Each row is a point on a landscape with many valleys, with its height.
From any point a ball rolls to the lowest of the 2 points nearest to it. It stops when none of these is lower. Distance is the straight distance between rows; heights are no part of it.
Q816: [171 122 167 143  97 156 114 166 122  68 111 128 153 151 124 101  91 154
 121 100 129 119 150]  (h 19.1)
Q897: [148 120 128 125 168  96 128 173 162 171 132  84  89 167 126 167 104  60
 145 153 140 119 158]  (h 18.8)
Q574: [ 73 128 100 122 149 166 155  92 132 170 145 141 172 122  80 204 192 133
 169 127 138 170 123]  (h 83.9)
Q335: [157 159 152 133 114 130 118 135  95  73  96 113 121 131 154 128  93 153
 116 144  94 101  86]  (h 23.5)
Q994: [124 120 132  92 129 113 134 104 175 164 164 143 134 123 139 137 152 118
 140  75 188 119 154]  (h 35.7)
Q437: [186 120 134 137 159  91 126 147 163 154 125  84  60 142 152 149  89  96
 112 173 134 128 142]  (h 21.2)
Q593: [ 57 119  85 106 139 140 134  68 146 178 174 155 145  94  99 162 199 139
 149 110 153 157 124]  (h 85.2)
Q702: [106 131 123 124 122 131 132 176 114 133 121 102 136 173 103 163 140  90
 147 133 105 133 142]  (h 11.9)
Q233: [154 164 119 121  51 131 118 129 118 100 119 128 130 147 114 103 142 138
 154  99 133 127 121]  (h 44.4)
Q920: [194 152 129 157  85 127  72 124 133  72  99 167 121 106 139 102  67 191
 111 137 104 145  95]  (h 69.2)
Q139: [166 121  98 124 109  84  97 103 192 142 119 139  54 105 143  95  85 123
 112 126 177 162 138]  (h 65.4)
Q737: [100 132  83 101  98  93  80  48 173 174 194 174 108  54 140 105 174 151
 108  94 148 109 115]  (h 87.5)
Q382: [113 106 173 143 125 140  64 118  65  63 115 125 113  79 156 149  70 182
  84 163  63  99  98]  (h 23.4)
Q135: [106 108 124 146 221 131 167 173 140 156 112 118 148 160 110 167 136  64
 163 122 157 119 149]  (h 6.7)
Q67: [170 130 161 155  80 174  84 148 106  42 105 138 153 127 114 101  86 190
 113 123 104 129 129]  (h 9.1)
Q863: [115 142  76 129  83  92 126  83 126 166 143 169 113  89 126  92 170 130
 132 128 121 157 112]  (h 17.1)
Q228: [146 164 128 144  73 187 148 116  96  97 108 128 175 126 115  95 157 175
  99 147  96 135 120]  (h 52.0)
Q141: [163 121 108 140 150  75 145 120 157 163 130 117  73 123 144 131 136  93
 125 143 151 135 134]  (h 23.1)
Q867: [155 109 140 148 120 108  85 142 135  88  94 130  78 114 147 111  52 153
  93 160  99 163 115]  (h 32.1)
Q667: [108 141 156 137 206 189 169 159 100 126 117  96 200 161  99 202 142 114
 141 153 110  97 128]  (h 79.5)
Q759: [145 108 172 127 122 144 147 154  94 113 128 127 164 135 117 133 134 137
 127 151  85 142 152]  (h 6.1)
Q721: [113 119 109 142 163 136 163 107 130 146 121 136 164 107 106 193 196 126
 137 121 142 157 125]  (h 82.6)
Q512: [136 155 114 102  76 109 112 139 148 132 126 112  93 166 122 115 105 114
 155 113 141 137 126]  (h 47.8)
Q918: [147 116 179 155 104 167  75 153  90  37 109 115 140 118 132 131  82 180
  90 126  89 104 126]  (h 18.9)
Q137: [130 106 186 116 128 149 115 151  82  87 109 121 150 123 130 148  93 146
 130 161  77 129 133]  (h 9.7)
Q724: [120 157  88 150 151 140 189 101 122 157 120 145 159 118 136 113 177 147
  97 136 126 149  97]  (h 60.7)
Q554: [136 136 104 146 116 105 138 128 125 118 103 125 115 121 136 148 161 117
 121 123 125 144 112]  (h 28.3)
Q283: [175 120 134 174 152 102 135 153 125  94  90 128  84 127 175  71  86 135
  96 143 121 111 103]  (h 73.6)
Q830: [ 89 104 108 103  72 117  89 126 151 156 143 129  97 133 106 154 145 104
 166 115 133 174 151]  (h 27.3)
Q451: [ 98 139 175 104 158 208 151 157  86 120 113  99 210 160  96 175 125 121
 152 165  89 104 145]  (h 77.1)
Q842: [ 94 127 107 136 158 125 154 157 128 164 150 113 141 168  89 176 164  92
 152 137 116 149 139]  (h 5.5)
Q809: [178 145 126 122  85 101  96 141 164 110 125 121  87 159 132  95  79 124
 150  96 166 129 136]  (h 49.5)
Q831: [ 77 115 106 108 152 113 141 135 136 193 181 128 139 152  78 151 166  75
 179 116 141 138 164]  (h 12.0)
Q950: [110 133  88 139  99 121 156  94 103 133 117 157 147  96 109  72 190 119
 132 112 144 144 126]  (h 9.9)
Q535: [149 137 103 125 113  95 117 100 160 137  95 158  93  95 154 112  99 141
 109 140 135 174 101]  (h 66.3)
Q349: [108 122 145 134 227 142 170 181 108 136  93 104 154 169 126 153 104  67
 163 147 134  97 126]  (h 11.1)
Q212: [109 119 141 100  78 155 106 143 120 112  91 126 154 135 108 169 137 109
 177 113 128 153 142]  (h 27.0)
Q27: [116 132  95 120  77 109 126 111 126 163 144 150 106 120 117 117 155 138
 139 149  95 178 119]  (h 21.1)
Q421: [ 91 109  79 111 177  76 132  73 176 198 180 130  66 100 130 112 147  87
 132 124 188 122 136]  (h 64.1)
Q247: [190 106 183 133 124 102 104 161 130 109 133 113 107 133 144 140  83 137
 113 152  95 127 150]  (h 17.5)
Q839: [139 126 141 151 191 135 187 139  99 134 119 124 143 137 154 106 118 145
 101 165 100 125 103]  (h 63.9)
Q423: [115 120  89 144 224  98 172 118 173 203 162 119  95 148 118 149 144  84
 157 133 180 128 128]  (h 64.2)
Q79: [119 156 107 153 117 172 175 125 108 111  99 121 159 140 126  93 160 152
  88 132 120 138 113]  (h 57.4)
Q78: [128 150 166 116 148 142 125 152  92  82  94  89 125 150 156 156  84 121
 126 143 105  77  93]  (h 19.0)
Q207: [ 85 120  96 101  71 112 109 101 132 169 195 136 115 125  99 111 192 119
 154  98 133 126 150]  (h 17.8)
Q605: [124 128 194 122 168 193 154 142  80  85 113  99 178 139 151 122  90 160
  98 150 103  72 124]  (h 70.5)
Q866: [181 141 124 172 124 120 128 133 117  71  74 160 121 107 158  59  97 153
 103 123 130 122  96]  (h 72.4)
Q244: [ 91 130  71 132 186  97 166  89 154 194 183 131 105 126 125 124 181 103
 137 107 175 117 115]  (h 63.3)
Q445: [124 135 116 144 183 136 195 133 125 162 138 130 149 152 131 124 146 139
 109 145 122 149 116]  (h 62.4)
Q288: [104 103 136 100  86 127  85 165 142 124  98 120 116 150 109 153  99  89
 172 120 130 168 150]  (h 31.3)
Q106: [126 114 146 126 156 158 171 145 140 119 100 131 170 139 136 140 142 125
 121 102 160 138 146]  (h 30.1)
Q181: [ 85 124 104 111 108 135 153  86 125 138 148 146 155 108 110  81 193 114
 143  77 180 116 146]  (h 19.2)
Q338: [146 135 132 139 112 105 124 147 101  88  94 115 109 129 136 137 121 118
 129 140 102 131 107]  (h 27.4)
Q463: [130 103 110 139 134  84 132 134 137 143 126 129 101 117 119 147 158  88
 140 124 141 155 145]  (h 25.2)
Q431: [136 104 134 125 169 124 168 138 169 166 145 135 143 141 145 136 153 111
 128  88 179 120 157]  (h 33.7)
Q508: [130 116 193 141 132 170  84 177  97  45 111  97 144 148 139 129  58 154
 101 115 106  65 132]  (h 26.3)
Q736: [101 118 125 113 126 156 165 121 128 128 113 139 174 129 109 112 169 106
 146  86 179 130 160]  (h 26.4)
Q855: [117 137  73 151 155 108 178  98 142 176 149 147 126 114 141 106 187 128
 105 114 154 137 108]  (h 62.2)
Q793: [136 131 154 149 177 131 158 141  77 104 113 114 120 134 169  76  84 152
  90 169  84  93  93]  (h 65.5)
Q39: [158 103 161 163 128 117  68 135 107  64 102 141  98  86 155 117  54 174
  74 158  79 128 109]  (h 28.8)
Q633: [167 167  92 146  72 119  88 102 161 110  92 183 116  93 145  94  93 174
 110 121 131 165  88]  (h 67.6)
Q175: [101 127 150 111  88 170 106 172  96  99  92 101 157 163 105 163 121 107
 161 140  92 135 135]  (h 20.2)
Q968: [155 156 107 114  59 107 110  95 150 137 157 146 120 121 126 115 163 146
 140  88 151 122 129]  (h 40.3)
Q192: [170 154 114 139  69 127 125 106 145 130 130 166 148 102 135 112 161 173
 107 103 129 140 121]  (h 43.5)
Q308: [114 137 153 119 187 142 152 166 105 104  89  92 139 163 145 159  91  93
 141 145 122  92 108]  (h 15.1)
Q122: [ 94 135 195 110 153 220 138 138  69  87 113  91 200 143 119 146 101 149
 112 165  88  78 137]  (h 73.4)
Q351: [166  98 175 134 150 115 145 178 126 135 142 118 128 153 140 134 108 123
 117 146 102 126 161]  (h 13.7)
Q896: [121 113 178 139 147 135 110 132  56  82 123 114 129 102 147 144  93 157
  97 173  58  95 110]  (h 17.3)
Q4: [206 145 123 172 108 125 100 137 148  67 106 164 120 128 143  63  74 174
 120 101 151 133 115]  (h 70.9)
Q30: [105 118 116 104 159 101 124 158 163 191 153 112 117 165 106 162 127  54
 170 121 157 128 171]  (h 16.1)
Q498: [194 127 147 124 108  81 111 145 147 147 145 106  78 138 137 144 101 116
 126 165 108 139 147]  (h 20.6)
Q165: [159 161  80 129  79  78 108  78 146 143 126 184 102  81 141  61 130 132
 134 112 154 133 104]  (h 21.0)
Q426: [123 140 114  84  90 101 109  72 162 152 169 147 116 102 137 120 158 131
 151  77 175 111 132]  (h 37.8)
Q509: [112 136 124 149 199 160 182 138 120 130 111 111 177 143 107 194 169 114
 136 133 137 129 115]  (h 81.3)
Q374: [122 112  93 103 133  75 113  79 186 183 154 139  59  95 136 106 116 101
 124 131 180 151 146]  (h 64.7)
Q911: [ 77 108  88 111  86 107 115 109 134 183 175 141 102 125  97 128 175 117
 160 133 114 176 140]  (h 23.3)
Q964: [165 173 121 145  76 147 130 120 118 114 116 149 148 122 137  97 130 187
  91 140  89 136 101]  (h 47.1)
Q846: [156 122 152 130 105 154 141 151 146 101 108 137 156 144 133 114 126 149
 115  94 149 137 150]  (h 25.1)
Q272: [ 84 100 113  64 130  97  83  99 193 202 202 115  80 121 107 143 121  78
 156 114 178 126 178]  (h 5.9)
Q828: [126 138 164 142 162 177 162 121  66  83 102 114 167 117 153  96 109 170
  83 163  94  88 102]  (h 67.9)
Q921: [ 67 115 112  72  99 105  83  92 163 181 219 122 103 126 108 132 165 106
 161  93 153 106 153]  (h 11.2)
Q216: [ 51 118  90  86 107 126  94  52 158 174 209 155 123  78 121 136 195 147
 133  97 143 122 116]  (h 86.4)
Q404: [ 91 117 193 128 154 167  86 176  67  64 124  79 140 150 146 139  61 128
 105 127  94  31 133]  (h 31.7)

Where does a ball stop that starts at each point below?
Q39 | Q759
Q288 | Q842
Q79 | Q67
Q233 | Q67
Q737 | Q67
Q830 | Q272
Q535 | Q724
Q216 | Q724
Q667 | Q724

Call two points neighbours if one is among the 2 nearest of the other. Go from one point of each pair to the other, from neighbour to neighbour, staying as low as possible. Name the highest point that can't be avoided.
Q67, Q759 | Q288
Q67, Q950 | Q106
Q272, Q950 | Q911
Q842, Q759 | Q437
